Each row is a point on a tangle of strands that fork and nearly touch. The rows are in no order.
(in the rows, 128 means zero)
Two points are linked if the straight distance between their rows is under 96.2. Some points are linked to none.
kas: [123  91  92  87 162 100 106  70 108 127 123 172 165 184 102 140 149 125
 106 119]
tevo: [117 173 141 134 130 161 114  80 142 132 127  67 117 172 135 142 119 110
 144 155]
fepe: [165 200 154 129 106 170 133 119 103 173 145  55 119 107 104 131 139  81
 134 166]
nilet: [144 130 148 112 135 116 167 108 165 155 104 183 128 121 126 166  96 117
 119  63]
pid: [119  85 143 134 103  97 139 103 167 153  65 160 143 170 129 125 109 145
 148  78]
mivi: [108  91 112 146  73 103 126 114 169 128  99 124 143 175 158 109 104 165
 211  92]
nuvor: [152  45 112 147 127  95 129  73 113 138 126 149 104 124 108 148 144 167
 101  77]
sos: [ 80  79 177 101 116 119  84 116 101 136 107 144 181 167 126  79 156  95
 109 133]
zodi: [136 167 166 119 139 139 133  74 103 202 142 121 123 112 138 142 140 108
  94 132]
tafig: [ 93 141 128  95 115  91 149 153 114  72 156 180 151 109 160 139  73 122
 171 123]
Vilig: [124  75 162 128 106 115 144 174 146 119  96 166 113  80 161 107 103 147
 100  80]
delop: [172 159  75 177 115 157 141 161 160 105 135  88 116  90  83 131 151 145
 158 132]
Mot: [158 148 153 144 145 119 181 134 122 181 111 148 124  79 134 126 138 119
  98 120]
Sil: [ 69 136 125 140 135 160  82 126 145 112 133  40 145 156 115  93 147 146
 120 178]
gof: [ 89 128 176 152 115 139 126  98 125 157 106  72 161 194  97  92 136 101
 175 175]
Gapod: [107  95 132 148 115 155  97 145 162 142 103 105 146 137 136  70 177 149
  93 114]
mos: [103 140  94 160 130 125 144  83 126 103 125  93 145 181 109 139 124 138
 190 162]
gote: [114 118 163 168  92 121 135  80 125 153 102 106 152 181 104 114 141 110
 189 136]
papem: [105 157 160 137 125 159 112  86 135 173 119  42 146 174  96 108 143  99
 141 170]
kubi: [111 137 166  98 109 120 145 123 167 135 155 195 139 130  99 173  79 123
 107  43]
domid: [120 108  81 166 160  95 134  52 129 136 115 127 129 160 111 153 149 185
 106 114]
luz: [104 170 124  72 141 123  90 168 100  60 155 102 115 139 170 143  65 126
 133 183]
kiko: [139 125  82 142 110 106 170 123 122  74 140 142 133 119 152 153  99 140
 197 122]
gigap: [173  58 147 114  83 126 140 108 139 152 103 151 137 121  92 133 132 106
 130  51]
vid: [129  85 100  71 150 114 154 159 141  98 118 194 175 130 121 130 117 111
 122  95]
Vemas: [127 121 129 158 179 101 175 116 118 175 114 143 131  95 121 117 154 157
  72 132]
Vam: [176 124  95 165 108 136 198 144 175 124  89 118 113 112 117 137 114 133
 171 101]
luk: [133 173 196 134 145 107 125 132  49 187 164 119  82  75 132 141 124 109
  87 183]
viki: [116 177 168 124 162 124 159 112  90 143 127  89 136 124 118 128 116  90
 112 196]
leli: [144 160 108 148  98 118 105 198 106  76 144 130  80  89 172 129 111 165
 148 135]
Dar: [140 199  93 134 161 159  92 168 123 113 149  69  94 107 105 128 143 145
  98 177]
Tuza: [130 141 119  85 177 136 113 105 115 118 169 158 118 134 134 164 122 111
  97 133]
gonug: [133 166 102  79 182 161 113 116 125 112 144 110 122 152 135 148 121 104
  98 160]
fenu: [168 112  71 180 129 134 159 118 137 103 145 106 118  95  86 147 153 161
 143 119]
rimi: [135  98  94 164  69 132 139 128 175 111 110 102 125 139 148 117 123 163
 192  91]
Gef: [153 130 129 172  81 136 163 116 168 119 105 124 107 125 143 148 109 133
 183  91]
Bas: [ 98  97 123  78 137 117 137 164 175 115  92 188 181 153 140 113  98 123
 127  85]
Geseg: [169  77 121 133 135 109 170 116  98 128 138 163 132  97 104 139 149 113
 121 112]
puba: [158 119 154 139  96 132 141  74 122 178 110 124 157 158  94 128 157  85
 160 107]
kod: [179 159  94 151 129 152 170 175 184 136  90 123  98 103 130 128 127 140
 127 108]
rifon: [115 171  99 164 126 133 115 171 125  84 137 100 104 103 144 115 126 170
 137 164]
Kul: [147 200 148 116 146 153 159 144 102 169 125  58 144 111  96 118 130  78
 120 202]
Kikob: [106 153 102 127 146 168  72 137 130 100 154  64 112 132 130 108 150 154
  86 170]
bupuf: [157 158 118 124 171 124 101 166  89 182 179 137  63  84 137 146 150 138
  70 162]
laduv: [101 108 102  91 123 131 110 113 136 108 118 131 178 208 126 114 118 108
 193 144]
mudi: [148 168 162 127 125 119 127 133  85 111 171 152  87  99 133 171 102  97
 137 150]
sug: [157  67  93 127 127 107 134  75 148 162  81 138 126 153  98 133 141 157
 104  76]
zeted: [112 164 160 109 115 160 113 116 183 144 105 140 135 173 149 135 108  94
 153  99]
Vozuf: [116  69 147 180  93  97 151 121 104 113 115 130 140 100 130 101 149 155
 136 118]
Vuziv: [133 109  96 139 158 151  85  97 119 157 177  95 107 113 114 120 190 161
  62 128]
tok: [111 116  86 134 157 104 119  54 116 128 111 136 153 196 110 141 143 152
 131 140]
Lifi: [145  47 122 100  93 101 121 103 158 150  65 161 133 160  94 125 109 138
 125  54]
mutu: [ 58 109 180  78 135 119  91 109  99 107 134 140 173 163 138 114 113  98
 112 146]
Lar: [158  95  66 160 111 115 169 143 122  77 144 126 119  90 125 137 126 161
 163 122]
kav: [ 97 112 100 109 139 154  84 130 116  81 153 101 137 145 151 102 148 141
 114 157]
Pel: [156  71  96  94 148 130 166 164 156 133  82 161 162 136 111 105 144 108
 111  95]
ven: [156 183 175 161  89 139 119 186 124 129 110 129  86  88 152 117 128 121
 129 129]
ref: [105 191 146 145 168 127 157 127 126 148 108 116 124 125 141 124 121 123
 105 174]
led: [ 88 192 128 175 136 141 108 185 145 103 116  68 126  99 111 100 125 155
 138 187]
Nud: [152  97 121 119 131 160  94 126 112 149 162 111 133 107 115 100 194 118
  80 122]
litir: [ 83 134  98  75 124 137  73 145 111  61 165  95 131 144 186 115  98 138
 137 163]
Teti: [117  52 164 102 108 123 108 145 111 126 118 166 176 123 123  84 163 102
 100 101]
mubu: [116 146 124 109 116 104 154 200  98  68 132 161 148  93 168 107  96 114
 169 163]
nozo: [163  65  98 116 130 147 155 166 157 153  83 118 148 113  97  85 168 130
  97  95]
Zikud: [ 75 104 144 116 115  99 100  95  83  81 171 149 135 129 165 138 104 142
 143 128]
Fati: [160 165  78 138 144 169 146 179 176 123 111 104 132 118 110 110 156 129
 130 138]
fusat: [143 105 112 152 133 150 134 136 161 172 103  98 144 106  97  90 181 150
  89 103]
vef: [107 118  86 164 124  98 162  96 145 121 101 127 155 186 120 129 118 161
 208 138]
pog: [115 147 182  95 117 142 102 113 149 147 152 172 131 123 130 150 110 102
  98  73]
peg: [ 80 119 116 127 138 122 123  86 111 106 124  69 165 204 107 118 117 127
 174 193]
vinib: [191 148 150 159 107 129 144 153 136 161 126 143  56  66 142 155 121 140
 111  93]
Rik: [154 196  90  99 163 175 117 163 136 108 134  79 115 143 118 132 130 107
 119 180]
rege: [112 115 125 149 154 126 128 107 118 134 128 124 135 128 128 110 162 150
  92 138]
bodeg: [ 77 106 125  93 137 135  78  84 119 111 123  79 162 216 128 114 125 122
 134 169]
tev: [132 122  71  86 142 135 136 115 160 101 114 158 170 198 121 148 111 108
 189 115]
naz: [124 139 159 109 149  95  95 176 121 141 195 207  68  89 135 184  93 127
  86 110]
ruv: [118  44 142 101 119 116 137 183 129 112 104 170 153  97 144  86 134 130
  91  92]
Reduk: [ 66 124 153  71 149 120  94  80 115 103 131 113 164 199 136 141  86 103
 129 156]
bes: [105 130 155 124 112 163 101 146 174 143  96 123 140 157 163  91 142 116
 126 113]
Nad: [163 202 157 124 157 113 124 167  65 205 157 138  71  77 138 154 122 120
  91 167]
rabam: [162 133 131 142 147 116 171 119  58 128 171 137 123  85  95 145 152  90
 131 168]
Zokab: [161 109 142 128 118 151 105 141 125 144 155 139  99  89 138 122 161 124
  89 103]
zumo: [170 105 150 113  94 134 120  76 132 163 130 148 143 136  99 153 143  87
 138  63]
Kebi: [148 142  99 146 163 141  97 138 116 162 180 108  78  83 120 133 172 165
  65 145]
Lel: [ 97 205 133 171 160 140 129 138 154 144 115  72 119 110 107 116 130 149
 122 177]
sol: [ 70 127 126  72 136 120 122 153 150  96 122 171 182 158 158 113  92 111
 150 122]
gufit: [130  39 140 169 104  75 143  81  80 121 131 155 129 108 115 133 144 161
 117  99]
bizar: [102 166 130  89 124 102 116 150  89  64 172 146 120 114 166 156  63 123
 159 160]
Bitap: [131 115 132 164  95 102  94 168  93  92 175 140  66  76 176 135 120 178
 128 132]
fusa: [149 201 173 167  92 155 133 147 128 146 117  84 105 108 127 117 132  99
 150 155]
Binun: [167 166 150 126 158 115 172 127 123 213 129 171  97  71 154 159 118 131
  84 111]
nubi: [154 100 136 116 139 115 139 105 152 148 140 177  89 101 134 176 102 143
  98  60]
kile: [145  94 135 151 100 129 100 131 113 103 165 139  86  92 153 139 139 151
 119 110]
dako: [111 119 117 176  96 144 111 131 112  93 156  77 138 104 103 104 167 146
 147 150]
vugo: [156 152 125 104 123 138 142 143 115  88 157 160 126 113 121 163 106  80
 158 131]
Ponev: [162 167 165 124 148 103 126 164  76 163 173 178  69  76 131 172 114  99
 110 145]
todeb: [153 124 114 132 120 150 137 107 181 162  91 127 135 162 126 128 145 123
 135  86]
rerer: [126 137 175 151 100 125 118 185 135 118 108 154  99  83 179 107 119 146
 106 112]
sasam: [ 67 110 125  96 143 126 115 132 146 116 100 140 174 195 155  93 119 128
 156 149]
Domeb: [117 199 188  89 110 156 121 128 159 141 135 155 134 136 126 155  88  72
 132  99]
linu: [ 61 131 131 152 153 127 113 106 120 117 120  86 149 149 124  96 150 153
 108 174]
teba: [167 101 132 149 118 115 147 139 150 132 129 158  51  77 152 171  91 165
 111  76]
zam: [127 110 112  96 160 130 127 103 108 111 139 156 155 150 117 143 142  98
 123 133]
Nemi: [122  88  99 157 111  88 148  96 167 142  70 141 144 193 122 122 111 174
 180 107]
vosad: [151 150  96 104 130 137 156 188 104  67 140 145 145 110 135 126 114  89
 173 168]

Follow the links from the first point to the second, and from the first to the third. Name the last point that the two ways share.
gufit; tevo; Vam -> Lifi
Vam; gufit; ven -> Nemi
tok; rege; luk -> Kikob
delop; ven; Lifi -> Nemi
papem; fusa; gufit -> Lifi
Nad; Tuza; linu -> Kikob

A fork is a point with three links, a tip a point with one. Leave the first point through the second and follow the links. Name the first fork or tip that comes.
ven; fusa -> Nad
mudi; vugo -> Kikob
kiko; Lar -> Nemi
teba; nubi -> tev
Bas; vid -> vinib
mivi; rimi -> kiko

A fork is a point with three links. Follow the links from the first point to the second and name the forks in between, in order.
zam; viki -> Kikob > Nad
pid; Vilig -> Nemi
mutu; Vozuf -> Nemi > Lifi
tafig; tok -> Kikob
tevo; kod -> Lifi > Nemi
ven; luk -> Nad
Nud; gonug -> Nad > Kikob
